A landscape with many peaks, sampled at points; each row gives a point and its height.
From any point a climber steps to the highest of the 4 points nearest to it. It stops when none of these is higher. Distance is the straight distance between rows; heights are no part of it.
(1005): 150 164 116 141 91 102 100 110 128 123 101 138 148 133 142 143 138 129
 112 98  height 331
(1121): 119 118 129 128 123 137 141 143 134 120 135 126 115 129 131 142 135 131
 130 136  height 507
(667): 165 194 111 165 129 90 149 77 133 112 104 126 131 110 141 110 118 99 143
 149  height 357
(552): 108 96 136 86 109 123 104 154 107 125 131 137 131 147 127 128 142 132
 120 95  height 74
(1139): 126 132 132 152 132 140 150 134 143 127 129 128 117 119 130 137 132 121
 140 158  height 457
(189): 129 133 136 165 165 151 159 135 146 136 142 125 115 103 124 125 119 131
 140 192  height 198
(793): 103 84 134 92 112 137 113 155 104 144 149 112 127 141 111 132 132 145
 118 109  height 184
(205): 111 119 143 91 105 115 91 143 113 122 106 143 145 157 139 128 138 144
 116 80  height 239
(867): 111 122 134 129 142 148 145 137 138 131 143 120 113 120 122 134 124 145
 134 159  height 527
(269): 107 103 131 105 117 135 131 150 119 127 144 120 116 132 119 136 135 142
 125 129  height 585
(355): 127 127 135 150 182 160 161 136 142 138 149 132 111 103 128 115 108 133
 141 190  height 148
(608): 136 134 118 149 126 125 139 123 142 119 115 144 127 128 139 133 131 116
 127 125  height 537
(253): 102 86 135 87 107 133 107 157 103 138 143 116 130 147 114 129 138 142
 121 104  height 112
(331): 166 190 121 171 143 92 161 77 134 113 110 128 129 106 132 107 117 97 148
 153  height 327
(656): 134 154 134 120 87 110 84 127 129 126 100 142 151 150 149 146 137 146
 113 79  height 252
(234): 167 197 106 156 97 83 128 83 121 114 104 123 137 118 138 127 132 109 138
 129  height 468
(280): 111 118 136 130 169 158 154 135 140 135 151 120 114 113 121 124 111 142
 141 177  height 169
(940): 154 175 107 155 107 102 120 94 135 118 102 131 146 118 138 125 126 119
 125 120  height 639
(1205): 107 71 138 91 180 167 152 139 130 152 168 111 110 114 101 115 113 132
 132 148  height 393
(1060): 126 141 134 115 98 108 85 133 129 119 102 146 147 152 143 139 138 149
 110 80  height 295
(124): 132 153 144 114 73 109 70 128 123 123 88 137 147 164 147 152 146 144 116
 64  height 329
(763): 104 86 136 103 177 162 156 133 133 141 164 120 109 115 109 115 114 135
 136 157  height 380
(910): 169 201 107 153 87 79 127 80 116 107 103 127 134 121 147 129 136 106 138
 128  height 443
(191): 100 43 125 93 150 163 100 171 111 159 163 102 129 150 89 122 108 150 110
 89  height 372
(488): 100 27 128 96 168 178 121 174 126 157 171 104 112 147 82 129 114 135 124
 101  height 336
(41): 108 115 130 125 136 146 144 139 133 130 142 116 116 122 120 136 123 144
 132 153  height 578
(305): 159 166 120 171 145 107 164 95 141 118 118 132 129 103 133 113 128 90
 147 156  height 367
(448): 143 164 146 115 64 110 73 116 123 121 90 141 150 162 154 151 151 126 114
 59  height 255
(530): 137 142 133 175 154 143 161 128 144 139 138 122 115 104 126 127 130 117
 146 185  height 242
(983): 130 137 121 130 115 116 115 128 134 115 108 148 140 139 145 132 133 136
 114 104  height 473
(569): 108 100 131 98 112 129 117 151 113 121 134 131 121 138 127 136 140 137
 123 110  height 117
(15): 105 101 136 104 138 147 138 142 123 136 148 115 117 126 112 129 115 149
 130 148  height 483
(851): 120 119 127 120 118 130 130 143 129 112 126 138 121 135 140 141 140 129
 126 121  height 637
(1144): 130 110 141 142 203 173 180 146 131 147 176 143 100 91 125 124 111 120
 152 208  height 657
(394): 104 98 136 97 114 133 124 154 114 132 143 116 119 137 120 137 136 142
 122 120  height 256
(755): 115 118 133 101 113 119 101 138 121 111 110 149 139 151 142 132 136 138
 116 91  height 293
(767): 104 99 137 110 161 153 151 137 133 139 154 117 112 118 112 121 113 148
 129 156  height 509
(1028): 161 172 109 163 132 103 146 91 144 116 112 129 135 110 137 114 125 101
 137 136  height 478
(594): 146 158 113 148 99 106 105 114 134 119 102 137 151 129 141 135 131 130
 113 100  height 400
(494): 137 145 134 181 177 144 165 128 140 144 144 127 120 94 123 112 116 125
 150 203  height 38
(156): 157 154 128 178 145 119 169 107 146 125 127 129 123 103 129 122 138 89
 149 167  height 271
(1013): 118 124 133 142 135 144 147 143 142 127 137 127 113 119 129 139 128 133
 132 158  height 498
(1168): 101 79 139 80 103 130 91 159 96 138 137 121 139 155 118 125 140 135 117
 86  height 233
(393): 167 190 107 144 73 85 109 87 112 110 99 130 145 127 152 133 147 100 129
 114  height 270
(1204): 164 184 105 153 92 85 119 85 123 117 103 126 143 118 143 128 132 115 125
 119  height 531
(735): 140 142 114 147 121 116 126 119 140 115 108 142 139 131 142 128 133 122
 119 111  height 640
(103): 150 156 106 153 112 106 118 110 136 115 107 141 147 126 139 127 126 126
 117 110  height 506
(782): 106 100 142 80 101 119 87 149 106 123 115 140 148 160 137 118 141 138
 113 76  height 162
(369): 142 165 132 131 70 107 77 118 124 126 89 138 155 149 148 150 148 127 111
 75  height 206
(298): 100 82 134 96 166 160 147 137 134 146 161 114 118 117 103 114 111 142
 131 146  height 484
(401): 111 111 131 103 119 132 127 150 120 120 135 135 120 136 129 137 138 134
 127 120  height 347
(532): 165 189 109 164 119 87 142 80 130 114 105 124 136 113 137 116 122 105
 139 138  height 403
(410): 98 42 127 96 158 163 112 165 119 159 163 103 123 151 87 120 111 142 117
 96  height 399
(107): 99 52 127 93 165 162 122 157 125 161 163 102 119 137 91 114 111 138 118
 109  height 433
(342): 129 130 121 136 121 126 135 134 138 112 121 146 126 131 140 135 136 122
 129 119  height 505
(364): 134 148 128 130 99 111 96 124 129 119 101 145 145 144 141 140 136 143
 111 90  height 274
(217): 119 136 143 107 95 112 83 136 122 117 98 145 150 156 140 133 136 147 115
 78  height 365
(1208): 169 203 108 160 108 82 140 76 122 107 102 120 130 116 141 116 126 107
 143 143  height 394
(1166): 170 225 109 167 99 75 146 74 120 106 98 130 116 121 149 118 127 100 148
 154  height 182
(966): 163 164 129 174 147 111 170 101 141 122 126 129 123 101 132 116 133 84
 152 168  height 310
(309): 107 111 140 91 109 114 96 146 112 121 117 143 141 157 139 126 141 139
 119 85  height 222
(254): 102 88 130 93 125 139 121 154 112 142 150 107 118 137 108 124 124 152
 118 122  height 354
(61): 112 105 141 125 189 163 165 135 137 139 158 126 108 107 118 119 108 131
 142 180  height 278
(1063): 160 176 113 141 76 99 95 104 123 126 97 134 151 136 150 147 145 114 118
 94  height 321
(1191): 121 118 126 110 116 125 125 144 123 112 125 143 124 141 136 137 135 133
 123 111  height 454
(770): 103 57 131 93 165 164 136 145 125 152 162 104 119 126 89 117 111 134 121
 125  height 469
(339): 101 61 129 92 133 148 95 166 107 159 155 98 134 147 92 123 117 153 107
 94  height 348
(834): 124 135 127 120 110 113 101 132 129 114 105 153 143 146 143 134 132 141
 113 92  height 346
(453): 113 108 132 101 113 122 111 143 118 116 117 146 128 145 139 135 138 137
 118 100  height 641
(340): 123 106 143 132 198 172 174 141 132 140 168 135 104 99 124 124 110 122
 148 196  height 587
(336): 141 161 128 131 86 105 88 120 131 122 96 142 150 141 143 143 137 135 115
 87  height 258
(126): 115 127 136 144 159 153 151 134 142 130 145 121 116 112 125 129 116 137
 138 178  height 248
(307): 143 141 116 161 133 125 148 118 145 116 118 136 130 114 135 130 136 106
 133 136  height 459
(397): 97 82 130 94 135 147 127 148 116 145 156 103 122 134 100 121 119 153 121
 126  height 487
(105): 123 128 126 123 118 119 115 138 132 111 112 150 135 141 144 136 137 138
 116 105  height 368
(66): 99 85 130 94 151 148 136 140 122 146 154 106 121 129 102 116 114 152 122
 131  height 596
(724): 101 61 126 91 152 155 122 154 119 149 161 105 121 136 92 116 110 146 116
 111  height 429
(501): 162 167 117 167 139 106 157 91 142 114 116 132 134 109 134 114 129 93
 146 146  height 415
(291): 154 172 127 125 65 104 76 108 125 122 92 146 153 150 155 147 152 111 113
 73  height 207
(551): 110 133 154 92 81 108 66 135 112 124 94 135 154 168 137 136 138 148 115
 67  height 660
(68): 149 146 118 168 139 123 156 110 145 120 120 132 128 111 134 119 136 96
 141 149  height 370
(558): 104 90 137 81 105 124 94 157 107 130 128 132 136 157 126 126 142 134 119
 86  height 170
(508): 123 127 139 146 169 157 154 133 145 135 146 124 116 110 123 122 116 140
 138 184  height 179
(824): 139 136 121 159 132 129 151 130 144 117 126 134 120 118 135 130 132 106
 139 144  height 441
(353): 133 124 138 160 199 165 169 135 138 145 157 136 111 95 124 115 109 122
 146 204  height 362
(557): 113 138 150 101 86 106 71 132 121 120 95 140 154 162 142 137 139 152 114
 70  height 485
(385): 114 115 128 120 129 139 135 144 132 119 137 125 114 128 127 143 134 137
 134 134  height 463
(985): 137 120 136 168 205 162 180 146 133 148 167 145 103 87 128 118 109 117
 149 210  height 476
(513): 101 93 131 101 158 155 142 137 127 137 158 112 115 120 106 118 115 148
 125 146  height 584
(820): 165 182 109 142 75 94 98 96 117 119 100 134 149 130 153 139 143 107 124
 104  height 341
(573): 101 72 133 93 163 158 140 141 125 147 161 105 113 122 100 116 113 141
 120 133  height 510
(251): 122 133 132 160 151 146 154 135 142 136 140 123 116 115 126 133 122 131
 136 176  height 328
(1000): 154 153 111 160 128 115 139 104 146 115 112 139 138 118 136 119 128 107
 130 129  height 486
(681): 149 152 109 154 125 110 131 109 138 118 107 137 138 124 141 124 131 118
 121 120  height 573
(1124): 113 84 148 108 189 171 161 135 131 146 169 125 106 107 109 120 110 126
 140 171  height 231
(1095): 169 209 109 160 100 74 139 75 117 104 102 127 123 119 147 123 130 103
 144 145  height 326
(1029): 140 153 119 138 107 111 104 117 132 119 104 142 149 135 145 137 131 133
 111 98  height 349
(535): 127 131 123 147 129 130 146 131 144 117 123 136 118 126 135 139 136 120
 132 138  height 490
(80): 130 136 131 164 139 144 153 132 146 128 132 123 116 116 129 139 128 122
 139 169  height 409
(390): 102 95 134 99 133 147 131 145 118 139 146 109 119 130 108 126 125 154
 124 134  height 401
(1186): 121 96 147 117 199 172 170 138 132 142 173 130 102 99 119 124 110 123
 147 186  height 383
(739): 143 144 126 166 139 130 155 124 146 124 124 130 121 116 132 133 135 102
 137 154  height 381
(306): 158 169 105 158 114 103 132 93 136 115 104 133 144 114 139 118 126 114
 127 126  height 571
(879): 124 146 156 99 59 111 62 127 122 118 85 136 153 175 150 145 149 133 117
 51  height 253
(606): 162 178 111 148 83 95 112 99 123 122 99 131 148 127 145 137 139 116 121
 105  height 425
(565): 175 222 107 163 93 72 138 77 117 100 98 133 112 124 158 125 130 97 148
 146  height 171
(139): 103 74 138 86 112 142 92 165 98 150 148 100 133 150 104 129 131 145 108
 90  height 302
(99): 107 54 140 92 171 168 148 145 131 155 167 112 110 123 89 118 116 129 130
 135  height 421
(88): 101 110 135 115 149 151 145 139 132 134 145 115 114 119 118 125 115 149
 133 158  height 655
(817): 148 147 130 172 143 129 162 116 149 127 128 129 122 105 131 126 136 99
 147 170  height 275
(745): 97 69 130 87 129 150 111 157 110 156 156 103 129 141 98 118 118 153 115
 108  height 385

Where does a climber stop that starts at each point below?
(126) => (88)
(782) => (551)
(558) => (66)
(291) => (940)
(369) => (735)
(488) => (66)
(191) => (66)
(966) => (940)
(331) => (940)
(305) => (940)
(530) => (88)
